Points on a hilly landscape, in no order, each with its height.
A ball rolls from a point to the lowest of its 2 nearest points, and stops where none of them is lower. Distance is the straight distance between rows; heights are no part of it.
falaz h=69.5: [110 160 136 135 166 141 120  75 151 129  93 156 108 152 146 132 173 125
 115  71 129 154 119 132 147 103 194 115 187  97 151  85 137 149 131 151
 175 137  83 134 135 114 195 116]
Tos h=36.3: [113 177 166 149  92 142 110 167  63 136 100 119  89 115 135  71 168 144
 155 141 114 150 130 108 100 192 122 174  88 148 188 107 139 129 109 176
 172 113 118 142 127 110 140  93]
mulo h=48.7: [117 101 117 163 122 128 186 145 176 162 149 182 119 120 112 164 114 126
 125 136  65 141 116 117 156 112 117 167 157 130  69 102 117 144 114 137
 120 106 102 102 116 171 100 127]
segaz h=14.8: [105 143 165  84 188 103 174 164 113 114 155  83 140 121 132  95 137 109
 124 152 161 159 144 152 117 122 150 105 120 102 132 151 138 145 117 122
 100 149 141 145 134 176 158 167]
vefo h=73.9: [139 129 119 156  98 124 134 114 183 104 148 156 105 136 119 160  93  82
 131 157 142  80  90 104 157 110 130 112  87  73 108 157 127 100  97 161
  91 146 161 132 110 171  73 178]
togul h=3.2: [121 141 151  93 116 109 140 202  84 111 156  85 131  93 131 103 153 104
 148 169 166 110 126 125  94 134 131 113  59 121 142 139 118 102 129 153
 103 123 154 143 117 139  82 109]
bezi h=32.1: [107  99 104  39 144 114 141 152 124 156 163 153 142 116  92 151 114 184
 136 143  87 107 131 133 175 110  99 111 221 155 123  96 121 133 190 133
 109  89 106 122  93 143 169  99]
saro h=34.0: [151 106 150 140 176 113 178 125 118 158 110 118 104 153 119 151 157 134
 101  93 172 194 140 138 126 101 177 163 134 121 193 146 108 183  84 103
 103 149 127 140 147  94 172 164]
Sar h=48.8: [129 105 109  80 116 100 148 100  93 155  83 101  95 162 108  57 123 130
 111 118 146 120 125 118 124 114 139 152  81 108 153 147 120 112  98 142
 107  76 158 170 105 115 138 181]
Fizu h=44.6: [104 108 119 155 115 150 160 134 175 174 157 183 106 159 108 199 111 143
 103 110  87 108  86 120 167  76 134 136 169 135 101 100 127  96 131 124
 142  78 111 119 107 136 108 125]
pulof h=27.0: [130 156 160 133  75 145 119 173 111 130 163 144 112 112 132 134 134 147
 133 163 108 115 122 107 144 145 112 106 106 173 108 133 128 116 149 154
 172 116 135 136 146 150 126  81]
vufup h=81.8: [114 136 135 190 137 138 119  99  88 137 105 100 122 109 174 103 183 106
 128 124 173 176 169 143  63 163 184 115  80 119 155 132 143 122  44 134
 148 180 135 101 175 108 121 100]
Pag h=33.1: [146 145 176 121 160 131 148 168 100 117 150  84 136 122 153 137 158  97
 153 113 165 150 124 139  86 126 130 142 138 166 157 107 117 128 140 146
 135 173 150 116 154 138 164 132]
Radub h=16.4: [118  83 122 126 146 125 132 151 116 107 130 129 110 165  71 176 159 181
 125 127 162 113  91 154 157  82 119 112 126  88 135 149 123 120 134 107
 144  38  93 119  92 103  74 131]
tomur h=26.4: [134 168 127  81 134 118  90  97  99 127  96  79 119 140 167  64 151 102
 159 143 122  98 149 135 122 111 134 137 126 152 157 106 160 147 133 168
 129 135 134 134 132 126 173 129]
deg h=65.6: [158 124 114 172 141 131 153 137 121 105 100 120 146 120 134 136 167 111
 129 131 145 152 106 128 110 158 155 133  95 141 114 122 119 147 130 112
 143 149 111 136 163  92 124  89]
nez h=10.9: [140  91 165 122 102  95  94 155 156 108 196 154 140 136  84 197  91 129
 156 139 133 122  89 133 124  95  74  61 112 129  99 150  94 103 178 138
 100  93 153 155 142 137  53 128]
Dokuv h=8.6: [110 130 156 119 131 119 159 180 119 113 139  84 128 119 146  83 151 102
 130 153 158 128 137 134 119 150 153 116  91 108 112 144 125 105  89 137
 116 135 144 145 132 169 139 133]
rad h=36.6: [102  84  89 104 127 123 141 144 138 144 141 156 141 136  94 193  97 178
 138 135 104 108 116 138 184  86  76 119 195 146 110 100 113 118 187 114
 122  64  76  97  98 138 122 101]
mavu h=65.1: [149 153 148 105 166 146 153 108 159 136 149 138 138 130 144 160 156 115
 129  86 165 165 144 138 142 102 177 126 185 104 142  90 112 153 122 138
 140 177 113 130 160 128 194 121]
lus h=16.6: [115 121 130 143 156 120 136 116 169 103 151 120 171 107 139 111 110 101
 130 156 147 142 146 135  97 139 126 106 120  89  69 158 140 127  82 105
  88 154 151 122 112 193  83 175]
baduv h=28.6: [160 106 161 130 175 124 183 184 112 132 171 104 149 114 121 156 158 117
 117 142 156 202 123 154  80 113 125 125 139 142 130 109  98 115 121 129
 126 150 155 126 158 123 128 132]
verin h=25.8: [120  92  86  35 141 104 142 133 123 139 124 116 151 153 113 137  94 144
 139 155  88  65 119 127 170  95 107 112 172 162 110 117 122 150 175 139
 108  80 145 142 103 135 137 110]
boper h=5.7: [144 115  91 125  86 135 103 118 161 133 178 125 159 114 142 199  75 157
 132 113  79  80 121 157 177 123  70 113 190 156  67 120 115 149 193  91
  89 103  89  74 161  82 150  84]
gikib h=46.3: [111  92 160 135 187 137 173 107 106 157  92 129  98 156 129 124 152 132
  90  88 176 215 140 118 110 125 144 131 124  89 160 144 121 148  44 100
 121 130 140 132 124 126 151 186]
Sok h=21.5: [119 155  92 137 136 115 115 147 166 106 160 148 211  75 116 123 101 156
 131 149  41  95 154 161 124 175 131 148 167 130  62 112 171 170 205  74
 107 158 119 138 145 114 183  79]
ligar h=72.9: [176 153 115  68 119 145  85 112  80 148  86 139  94 179 115  90 136 148
 129 134 137 109 130 115 150 128 143 134 130 119 209 158 142 104 137 175
 163  96 130 188  98 124 125 149]
Tozov h=31.2: [142  83 110  90 112 163 100 108 139 153 143 184 121 132  81 191  71 187
 120 101  90  76 115  95 153  47  59 107 206 151 135 117 119  62 162 127
 165  92 121 108  66 124  61 141]
noli h=59.6: [148 125 150 152 110 152 140 134 131 135 110 165  82 146 105 143 155 135
 101 146 136 155 130 101 126 136 117 131  84  80 176 159 134 114  44 161
 138 116 122 145 106 149  63 184]
mot h=21.3: [152 112 179 128 203 110 169 163 136 120 159  87 141 112 130 147 133 120
 121 148 173 180 143 157  83 112 136  97 135 108 119 149 117 159 109 104
  99 165 146 118 141 157 126 155]
deves h=43.4: [152 165 143 134 101 142  80 148  94  86  71 137 108 131 127 121 181 157
 132 152 125 117 135 124 125 180 150 108  89 134 157 133 154 139 150 141
 182 115 100 140 136  83 110  76]
punes h=48.6: [114 117 139 120  68 143 119 126 148 145 129 156  82 136 123  90  98 135
 119 162  72  57 107 110 123 108 110 117  99 127 100 146 140  91 114 163
 116  93 159 137  93 154  90 145]
bop h=68.9: [120 156 128 203 107 131 145  90 147 146  91 149 130 130 156 105 168  94
 114 102 123 150 121 136 126 151 175 156 101 129 116 114 131 165 109 111
 160 166 119 126 169 108 163 102]
nol h=11.5: [145 121 118 157 119 121 127 160 159 106 168 140 162  83 112 147 113 139
 134 167  95 107 127 149 118 158 101 125 110 148  58 129 136 142 167 119
 104 127 124 122 146 142  86 101]
Zogor h=61.1: [155 155 120 123 179 136 133 113 172 125 181 118 188  90 142 136 149 128
 138 105 146 153 168 157 127 120 160 132 169 122  86 120 126 144  97 106
 110 182 122 106 176 142 166 118]
desov h=41.0: [ 92  99 114 128 136 147 147 158 142 200 143 170 117 159  91 188  90 168
 110 118  80 104  97 129 179  63 121 162 207 147 122  76 109  69 163 122
 149  50  83 110  76 135 134 109]
nik h=31.8: [124  78 154 140 122 164 129  75 160 153 114 168  97 185 102 147  93 146
  84  90 113 127 110  96 128  63 113 126 153 100 139 121 121  73 103 116
 156 114 143 122  54 141  63 209]
pobi h=71.6: [118 170 124 195 101 155 114  52 149 121  96 116 141 121 185  78 124  82
 115  81 139 139 146 123 132 167 170 150  98 122 119 119 159 135  80 115
 161 212 112 110 173 124 182 134]
dukaz h=40.0: [123 158 114 123 101 106 122  94 148 142 159 108 151  87 169  57  88  79
 134 121  65 106 157 130 125 155 135 164 159 157 101 122 146 157 112 124
  82 182 157 131 126 165 175 165]
benip h=20.4: [161 136 120  76 122 151 119 140 120  77 177  98 183 128 132 176 123 132
 125 118 161 143  94 156 128 134 102  59 130 136 125 161 109 105 194 121
 125 127 120 119 188  95 134  93]
Kepa h=1.0: [143 114 124 152  79 115 109 142 129 139 174 134 145 130 120 218 105 163
 121 107  88 120 111 155 156 129  96  97 149 159  88 119  97 147 176 123
 101  77 103  77 185  67 143  76]
Gom h=77.7: [162 146 157  76 145 138 101 141  62 129 112 103  95 154 139  98 155 140
 123 137 185 131 131 137 135 118 165 128 117 126 216 152 135 129 132 153
 140 123 138 178 139 111 158 143]
nebos h=15.8: [148  88 114  99  65 121 103 146 108 115 148 170 107 140  90 219  74 168
 145 166 139 119 135 125 187 138  52  76 122 139 145 169  84 120 166 132
 136  75 107 112 118 140  92 110]
Favit h=61.4: [138 121 120 145 115 134 153 133 125 122  91 136 125 132 107 135 153 122
 110 136 129 158  98 105 122 144 133 135 101 139 142 125 104 156 141 126
 130 131 114 152 111 120 120 139]
vuke h=22.7: [124  85  78 124 110 120  95 107 166  90 176 138 140 144 115 181  88 129
 144 108 127  40  78 115 180  84  66 116 143 135  99 145 140 106 154 108
 106  80 124 100 110 121  55 152]
tilif h=36.8: [156  89 131  92  84 162  91 104 150 154 135 204 110 168  66 178  66 192
 114 113  85 124 119  90 147  59  83 110 161 122 152 143 113  20 164 133
 182 127 148 137  49 137  59 159]
romi h=62.1: [106 122 120 141 150 161 106  62 137 150  85 166  92 179 138 140 159 134
  78  58 119 112 119 106 136  90 179 168 186 117 164  91 145 124 134 118
 164 111 114 143  98 117 151 141]
leku h=23.0: [125  91 110  69 156 103 130 123 115 103 119  98 126 165  91 144 154 151
 133 144 157 106 105 133 143  92 101  92 103  99 152 177 129 123 142 102
 138  68 124 156 107 102  84 159]
Kekos h=65.2: [103 132 119 174 173 162 137  81 164 119 111 148 151 126 157 137 146 130
 103  91 153 159 147 125 100 121 158 102 143  91  79 123 127 127  62  91
 159 161 124  83 151 116 127 124]
rabit h=40.5: [105 161 115  91 130 150 133 114 140 123 153 149 149 120 149  84 115 120
 114 158  34  90 162 116 117 144 102 113 159 137 107 126 177 141 137 151
 127 125 160 145  91 201 147 154]
Pepuz h=50.4: [134 108  76 145 181 101 130  83 189 125 172 138 175  97 151 115  70 114
 140 110 136 115 157 136 146 111 116 146 196 101  81 117 146 162  78  65
  56 157 122 107 112 146 120 193]
zut h=40.9: [133 128 128  48 124 129 153 119 110 183  71 156 121 160 120  87  79 128
 105  87  80 125 123 103 130 109 130 145 179 144 150 111 124  73 177 155
 191 100 160 178  86 131 166 149]
seto h=45.1: [120 134  82 134 146 132 133  69 170 132 143 117 173  85 170  66 101 119
 127 116 112 130 159 129 116 159 123 158 177 127  84 109 156 161  67  99
  76 179 128 117 115 155 154 169]
zoged h=45.2: [ 84 128 107  94 104 132 133 101 158 136 137 139 118 134 108  89  93 122
 118 156  36  71 130 113 125 129 107 110 139 113  93 137 162 101 115 146
 115  95 161 115  83 190 100 167]
kude h=23.2: [ 83  95 127 189 144 105 110  83 201  92 137 145 114 113 116 114  77  70
 170 113 161 116 114  90 116 120  94  75  70  58  92 157 153 103  67 107
  94 143 176 120 115 158  65 193]
lam h=20.9: [166 128 152 114 165 124 145 159 104 141 105 118  95 157  81 135 185 148
 138 124 158 190 119 160 124 119 169 156 138 134 182 126 103 158 126 142
 129 153 112 161 146  97 194 123]
vonu h=4.1: [ 59  84 133  90 154 118 168  83 152 156 102 144  99 181 121  92 121 117
  91  77 115 122 136 117 145  77 134 156 159  88  97 104 127 112  97 106
 120  74 127 110  79 154 163 191]
Fefi h=7.4: [166 144 171 111 161 133 120 188  98 109 130 116 118 158  94 180 169 163
 148 131 144 188 122 165 139 141 141 121 164 142 171 103 104 154 178 167
 158 127 109 136 167  84 181  77]
kulik h=36.4: [159 147 100 108 182 143 119 161 145  87 137  92 164 113 118 129 170 168
 181 134 135 171 133 176 138 147 104 138 154 129 125 106 117 168 156 143
 119 211  90  96 181  90 184  72]
fatut h=54.0: [145 107  90 163 184  94 122  94 176 101 154  82 187  92 162 105 100 106
 145 123 178 132 144 156 127 113 121 134 145 114  80 128 125 161  88  70
  60 167 157  96 156 122 118 157]
takos h=56.9: [140 105  92 139 198 105 132 131 164 106 140  85 198  83 132 124 130 150
 170 147 155 162 140 168  89 132 121 119 137 110  95 151 123 155  87  86
  73 165 125 106 153 123 110 131]
Tane h=27.1: [ 85 106 112 122 146 119 138  69 141 141  87 112 130 158 172  94 115  77
 117 134 128 106 139 110 107 123 136 116 102 116  81 132 143 143  93 100
 106 123 141 112 102 132 127 161]
genoz h=32.0: [146 119 139  55  90 122 122 143  98 181 103 148 138 128 111 114  75 155
 130 147  81 107 131 100 154 108  89 130 171 176 162 141 104  90 184 164
 178  88 162 159 106 142 153 115]
Renu h=47.4: [120 150 120 164 110 144  89 124 116 124  92 160  80 132 125 120 202 138
 121 147 130 125 132 132 119 181 189 134  69 100 148 117 153 129 101 143
 135 116  96 134 131  85  88  82]
nevu h=73.5: [ 85 169 117 105 143 143 125  98 173 145 113 148 111 138 140 115 159 119
 127 104  89 112 126 118 149  92 164 138 174 131 110  91 125 156 151 148
 148 116  84 134 112 136 194 108]
Zozas h=63.9: [145 175 137 132 168 116  99 152 147  97 196  90 199  76 145 124 136 124
 153 123 142 133 176 194  97 161 178 167 158 114  95 121 145 123 139  82
  82 207 134 117 177 163 152  96]
gug h=64.2: [134 131 140 140 194 117 148 109 181 118 173 119 163 112 146 154 136 133
 108 113 170 153 162 165 143 100 169 125 151  64  94 155 135 130  82  84
 109 164 115  93 160 160 152 156]
Lik h=23.1: [132 186 161 148  74 135 111 200  75  88 135 126 117  85 146 148 121 146
 161 163 113 119 134 116 164 183  98 126 123 173 149 108 130 140 172 154
 176 130 127 116 149 124 162  32]
vese h=7.7: [154 142 155 115  69 116 127 208  69 106 158 125 101 118 115 163 128 150
 148 176 168 130 121 118 125 150 107 116  70 132 164 148  94 106 152 150
 111 106 130 139 122 126  80  99]
budu h=65.4: [152 173 129 176 145 120 108 161 145 108 185  87 220  67 162 107 123 113
 152 132 103 113 156 176  71 167 144 172 140 155  80 124 152 131 151  72
  90 204 166 107 149 149 117 117]
sas h=56.4: [136  97 113 123 132 107 148 137  94 128  91 113 108 141 104 106 149 117
 105 131 172 145 102 120 127 161 165 153  81 126 175 138 116 139 125 145
 110  96 136 175 128 100 118 135]
Zelo h=66.6: [ 94 129 120 196 161 144 140  63 134 132  69 147 160 128 151 124 163 110
  89  66 152 197 149 115 102 168 175 120 133  78 137 113 142 135  55  78
 172 166 128  96 161  98 154  98]
felo h=51.7: [129 107 130 141  73 126 110 144 135 164 119 181  79 147  67 145 105 168
 133 154 116  92 102 110 150 116 127 141  97 124 126 149 105  87 128 158
 122  68 137 151 101 138  70 134]
nin h=68.0: [166 152 155 127 118 155 103 126  87 141  79 168  95 160 109 124 152 147
 108 129 123 148 122 101 136 146 141 155 142 144 190 125 128 116 165 158
 174 102 115 190 109 122 125 127]
gomid h=67.2: [140 144 150 144 166 124 153 116 147 136 137 110 122 126 154 157 153 132
 106 131 191 148 156 149 150  94 175 127 105  88 139 177 139 150  63 108
 118 161 105 104 164 153 141 172]
Getus h=34.4: [107 161 122  51 141 125 124 107 124 132 136 102 125 127 163  60 134  98
 137 163  92 109 178 133 106 122 126 135 143 133 133 127 178 128 122 165
 115 134 146 123 108 198 150 166]
Bedup h=55.5: [106 110 101  96 128 144 120 100 125 153 102 170 110 185 112 147 129 158
  88  80 107  93  91 115 169  72 147 164 185 138 164 110 120  96 168 117
 163  87 101 145  62 106 127 144]
muda h=19.5: [ 97  67 121 120 153 118 143  92 150 160 113 139 106 166 118 119  81 121
 102 102 108 108  99  98 133  58 100 140 166 106 112 120 134  87  90 100
 130  83 141 118  61 148 102 208]
setet h=15.5: [145 107 139  71 108 120 107 157  94  86 191 107 155 150 120 180  95 144
 130 151 135 118 100 145 128 123  87  52 110 137 117 168 111 101 180 126
 100  90 136 146 145 125  87 115]
pona h=78.7: [117 165 131 173 107 123 118 142  91 123 127  53 156  52 173  72 152  79
 139 117 132  87 135 126  82 153 170 150  63 151 129 130 164 118 138 114
 148 176 139 115 151 100 145  98]
Vomo h=60.4: [125 125  99 153 186 115 139 131 143 130 110  89 185 111 133 109 181 145
 171 149 173 170 158 154  91 139 158 133 134 100 116 137 117 163  60  92
 106 205 110 102 177  95 150 118]
kedi h=25.7: [135 178 106 146 154 109 108 147 184 100 153 113 203  63 127 116 102 142
 153 111  53 107 159 159 120 142 126 174 186 145  67  92 142 176 207  82
 104 202 114 114 178  95 224  50]
lorif h=36.1: [147 165 127 160  92 120 131 123 148 129 131  99 146 106 200  81 103  61
 142 130 115 112 130 107 118 144 129 160 108 166 109 114 134 142 121 133
 109 199 130 126 137 134 150 149]
zano h=71.4: [100 167 121 160 130 131 143 115 183 147 104 138 143 120 130 120 160 105
 138 115  97 133 120 135 133 130 166 157 145 130  84 104 140 161 131 107
 147 152  78 127 141 122 186  96]
faton h=41.9: [183 147  90 117 149 132 111 123 151 118 137 118 174 118 125 175 148 177
 154 116 119 152 142 159 154 138  87 135 170 138 110  97 113 176 172 121
 115 166  65  65 176  96 160  71]
gav h=61.9: [ 73 116 127 178 166 129 174  83 103 123  53 125 157 122 150 117 144 103
 111 126 183 216 145 127  89 188 177 102 109  75 141 156 119 133  41  77
 145 157 124 104 144 113 126 126]
buro h=6.2: [157  89 107 160 106 114 127 137 130 133 141 150 115 131  98 207 141 172
 132 121 140 128 127 151 151 137  99 126 129 136 110 124  96 157 150 126
 112  78  96  98 162  93 106  80]
nelis h=12.7: [142 141 127  79  91 108  94 185  59 116 123 101 127 136 141 154 111 146
 164 165 137  94 144 145 140 148  83 119 121 184 159 133 101 133 203 163
 110 126 116 119 138 123 136  79]
tum h=7.0: [123 107 139 165 137 120 134 142 182  97 185 152 150  99  82 176 120 133
 141 137 115 125 106 127 139 103  82  93 113 117  70 136 122 117 125 131
 123 103 147 123 141 150  45 130]
Lefug h=14.2: [139 157 162 153 122  99 107 190  83 117 128 115 110 141 127 186 172 141
 159 139 142 160 123 178 122 172 146 136 129 156 159  96 102 151 189 166
 159 123 110 122 198  97 179  39]
fem h=18.8: [141 112 111  97 108  98 129 158  98 159 101 124 128 151 109 155 105 131
 132 171 114  94 119 127 159 124 118 122 138 170 123 130  91 143 192 146
 101  85 106 137 115 120 124  92]
tavoz h=20.7: [ 87  95  96 150 153 107 104 102 195  83 158 124 160  97 113 100  91  99
 158 145 144  76 122 128 119 137 113  94  99  82  83 153 161 123  96 106
  94 116 169 124 116 172  61 159]
dobof h=19.9: [137 103  79 111  87 135 100 130 145 107 160 149 139 135 103 183  78 137
 131 156 131  63  83 113 192 111  78 101 113 143 125 157 119 112 151 145
 125  88 123 138 127 130  85 121]
sovek h=11.1: [111  75 125 154 124 122 125 170 131 106 147 160 100 148  75 212 136 190
 132 125 142 135 104 145 157 123  84 102 111 114 104 121 106 132 163 112
 125  32  96 102 134 108  68  96]
Fas h=26.5: [ 80  96 115 187 136 117 135  94 162 119 106 136 107 139 143 109  95  75
 122 125 153 112 113 106  78 116 101 104  75  93  80 144 136 119  82 112
  98 116 168 116 104 128  81 199]
tef h=39.8: [128 167 148 165 109 124 109 181  85 108  98 123 101 101 130 100 179 133
 158 143 118 140 127 131 107 192 142 131  67 153 150 109 139 162 141 140
 162 124 108 134 134  87 146  49]
Pegup h=18.6: [165 163 119  72 139 116  89 145 101 109 118 101 139 128 157 122 140 134
 158 161 133 117 131 140 135 134 101 110 150 171 155 122 128 152 169 170
 134 147 100 125 132 133 134 122]
rasam h=49.3: [151 113 130  73 129 141 131  99 130 150 104 151 126 155 137 124  94 119
 104  93  94 103 107  93 132  77 124 130 177 151 123 115 122 106 170 127
 159  93 134 152  73 101 132 149]
gem h=75.2: [113 165 180 141 116 136 122 123  66 130  95 119  80 154 146  86 159  84
 109  91 146 147 134 123  99 173 184 182  96 116 203 129 132 108 122 140
 147 127 161 184 127 119 159 144]
lomo h=32.5: [150 153 129 130  97 137 128 128 100 126 133  82 116 112 186  84 132  81
 140 126 161 131 129 107 111 131 123 158  84 165 164 111 128 146 121 155
 110 176 125 133 119 131 109 158]
Zov h=53.0: [122 137 117 162 113 155 144 101 174 142 160 149 138 110 136 110 113 115
 119 128  85 119 125 120 148 119 122 133 147 135  70 121 141 136 104 121
 114 135 130 109 131 149 119 148]
pufar h=31.9: [105 163 172 153  83 163 135 174 106 135 137 130 103  99 138  75 160 112
 116 143 108 139 115  90 104 160 129 139  72 145 127 117 149 115 114 160
 166 118 139 143 145 153 142 115]
Mika h=19.1: [149 143 171 152  67 115 105 202  42 119 126 125  91 116 126 181 141 160
 158 137 136 144 150 140 127 181  92 158  97 189 178  95  93 155 190 152
 155 114 124 115 163  93 136  52]
fum h=56.6: [109 104 151 139 214 137 174 100 120 108 102 108 145 112 142 127 149 128
  96 118 198 208 141 116 107 143 141  70 114  74 154 159 141 149  33  83
 150 167 134 115 130 107 144 155]
Fivo h=78.3: [124 160 159  95 121 118 132 113  57 113  98  76  93 182 157  63 149  94
 122 119 175 130 151 116 107 140 181 137  74 108 193 143 138 107 128 137
 136 119 182 161 123 121 166 159]
fiti h=11.9: [149 110 138 112  71 118 116 184  83  91 158 144 112 152 101 221 116 180
 149 173 157 134 143 133 168 148  83  84  89 119 158 174  89 119 166 149
 115  88 104 136 158 125  85  79]
maz h=77.6: [134 152 115 168  89 105 120 110 110  97 112  76 134  86 171  87 122  64
 114 114 160  97 140 128 112 153 206 136  34 133 120 139 156  95 140 109
 143 177 132 122 141  96 117 105]
medug h=84.6: [144 151 136 164 140 136 130 119  82 104 101 101 119 119 165 106 192 112
 114 122 186 184 144 132 107 161 162 139  89 117 196 147 154 143  68 126
 139 173 111 134 149 117 116 134]
Dob h=65.3: [126 111 141 140 109 133 153 115  94 140  87 130  78 126 124  95 126 104
 126 150 167 196 131  96  78 135  93 138  70 101 180 157 124 115  59 151
 109 128 130 171  97 142  77 212]
lepi h=76.0: [100 150  95 148  96 113 119  74  79 118  96  99  94 116 190  67 119  53
  91 112 188 108 144 114 107 151 179 130  38 116 168 124 184 118 105 118
 111 160 147 132 129  88 127 135]
zegi h=16.8: [121 148 108 133 110 124 128 155 130 126 147 148 165  76 124 107 109 140
 139 164  56  90 144 139 136 161 108 135 136 170  72 126 150 182 178 114
 116 139 113 108 147 131 174  80]
diruz h=11.0: [133 109 149 136 163 126 147 155 165  98 186 133 146 109  96 145 127 134
 121 131 150 132 108 129 121 108 118  85 130  90  94 166 130 124  86 103
 126 130 142 143 137 155  70 156]
soge h=26.8: [134  81 104 117  95 139  81 105 137 146 139 158 112 180 103 173  91 155
 112 120  97  47  84 109 159  58  81 120 162 160 117 140 127  72 162 114
 142  65 134 120  74 109  59 151]
nif h=74.2: [102 175 129 174  89 158 109  69 101 102  98 114  92 124 189  77 139  60
  95  95 138 127 138 106 110 188 159 143  65 120 162 124 181 129 101 137
 143 165 148 132 132 119 154 138]
pezo h=39.9: [140 101 100  55 127 108 152 116 101 143  90 108 119 150  90  80 102 135
 138 158 123 101 125 105 130 111  97 137 107 137 153 134 115 140 126 159
 127  71 161 155  86 138  93 166]
gel h=70.1: [108 117 132 138  82 138 156 119 120 173  83 148  71 131 117  96 107  94
 107 128 114 139 120  99  98 160 106 154  91 110 133 150 103 103  78 168
 100 106 136 140  94 162 107 193]
tet h=15.0: [141 132 155 123 102 110 114 156 117 171 156 142 108 107  93 128 129 156
 168 136  95 150 128 137 151 132 110 146 185 207 140  71  95 156 175 177
 144 135 101 137 157 120 206  62]
tumog h=16.9: [ 24  90 109 116 171 114 164  73 157 138 107 117 124 165 154  97 122  91
 100  99 136 107 137 117 140  93 128 127 144  79  92 130 145 123  65  79
 107  98 119  91  85 168 145 170]
Siv h=54.8: [115  95 138 148  99 139 137 136 141 151 114 184  76 167  74 156 138 155
 107 147 114 125  93 115 160 106 129 142 114  82 150 152 111  95  94 154
 148  72 112 131  85 169  60 166]
Pemo h=72.8: [107 132 146 146  86 119 142 112 145 129 124 129  90 130 133 115  98  59
 123 150 143  98 118 114 135 135 130 129  63  93 125 151 122 107  78 168
  72 122 144 151 107 176  90 179]
dud h=26.9: [169 138 155 106 110 118 128 159  88 159 133  97 114 130 161 113 128 107
 142 138 141 111 116 124  96 128 130 162 128 178 174 113 100 104 160 161
 125 144 155 138 110 132 135 153]
ropif h=58.9: [115 144 127 170 129 179 134  79 176 133 111 154 114 129 169 106 127 100
  94 105 106 143 130 101 113 128 139 105 119 114  89 120 165 131  78 100
 162 166 156  98 138 145 135 153]
Sabi h=64.9: [107 130 112 123 181 124 119 124 148 120 111  86 133 130 143  80 186 136
 142 120 165 148 148 149 122 129 163 100 149 103 122 125 134 160  78 112
 124 163 108 117 158 121 177 105]
gub h=31.3: [154 104 105  85 138 121 129 103 120 109 129 112 136 150 112 110 115 127
 130 156 137  99 116 104 134 100  85  89 121 147 110 141 122 126 153 128
 121  99 145 152  95 126  70 164]
doben h=30.4: [143 157  92 115 174 117 119 152 170  83 127 103 202  88 120 104 119 149
 176 123 110 135 151 162 108 165 114 164 171 140  83  97 125 168 179 101
  98 213 120  98 149  96 188  72]
babi h=23.9: [154 128 150  76 111 125 104 165  94 157 123 134 128 116 118 141  80 177
 139 118  96 129 130 127 144 116 100 131 206 216 152  99 106 125 210 162
 155 111 151 143 136 114 188  77]
Ris h=72.2: [131 164 168 143 104 158 104 127  82 147  82 159  93 156 128  77 131 123
  93 105 104 145 122 100  96 178 155 188 115 141 204 133 139 112 159 154
 166 118 159 203 110 119 143 135]
vuvur h=43.0: [167  99 166 111 108 173 120 115 174 165 134 197  91 172  79 164  96 168
  92  98  85 159 105  77 125  70  92 122 163 116 136 135 108  67 115 151
 170 128 146 143  62 153  74 177]
Zis h=7.5: [140 128 122 133 109 118 116 147 122 162 152 143 134 106 105 165 126 168
 147 123  92 126 142 156 161 125 106 114 169 188 100 100  96 169 180 130
 125 119 119 116 174  92 180  52]
dolo h=79.8: [114 160 132 207 116 135 133 134  83 128 103  81 136  61 166  80 180  82
 145 115 142 156 150 144  63 164 193 142  63 137 142 121 144 111  99 128
 164 187 137 106 173  94 134  80]

Where does a ball stop that starts at each point below?
Pemo: nelis
tef: Fefi
kulik: tum
Zelo: Fefi
Favit: Kepa
vufup: bop
Kekos: nelis
tilif: togul
romi: Kepa
Sabi: dud

Call two points neighbours if one is among the 2 nearest of the other. Go from one point of each pair to the other, from neighbour to neighbour, staying as low as possible. Name the highest point that can't be avoided.
vonu and togul: vuvur
Fefi and nelis: Zelo
Zogor and tum: Sabi
vonu and nelis: Tane
Kepa and nelis: faton
nelis and tum: benip
dud and togul: Pag
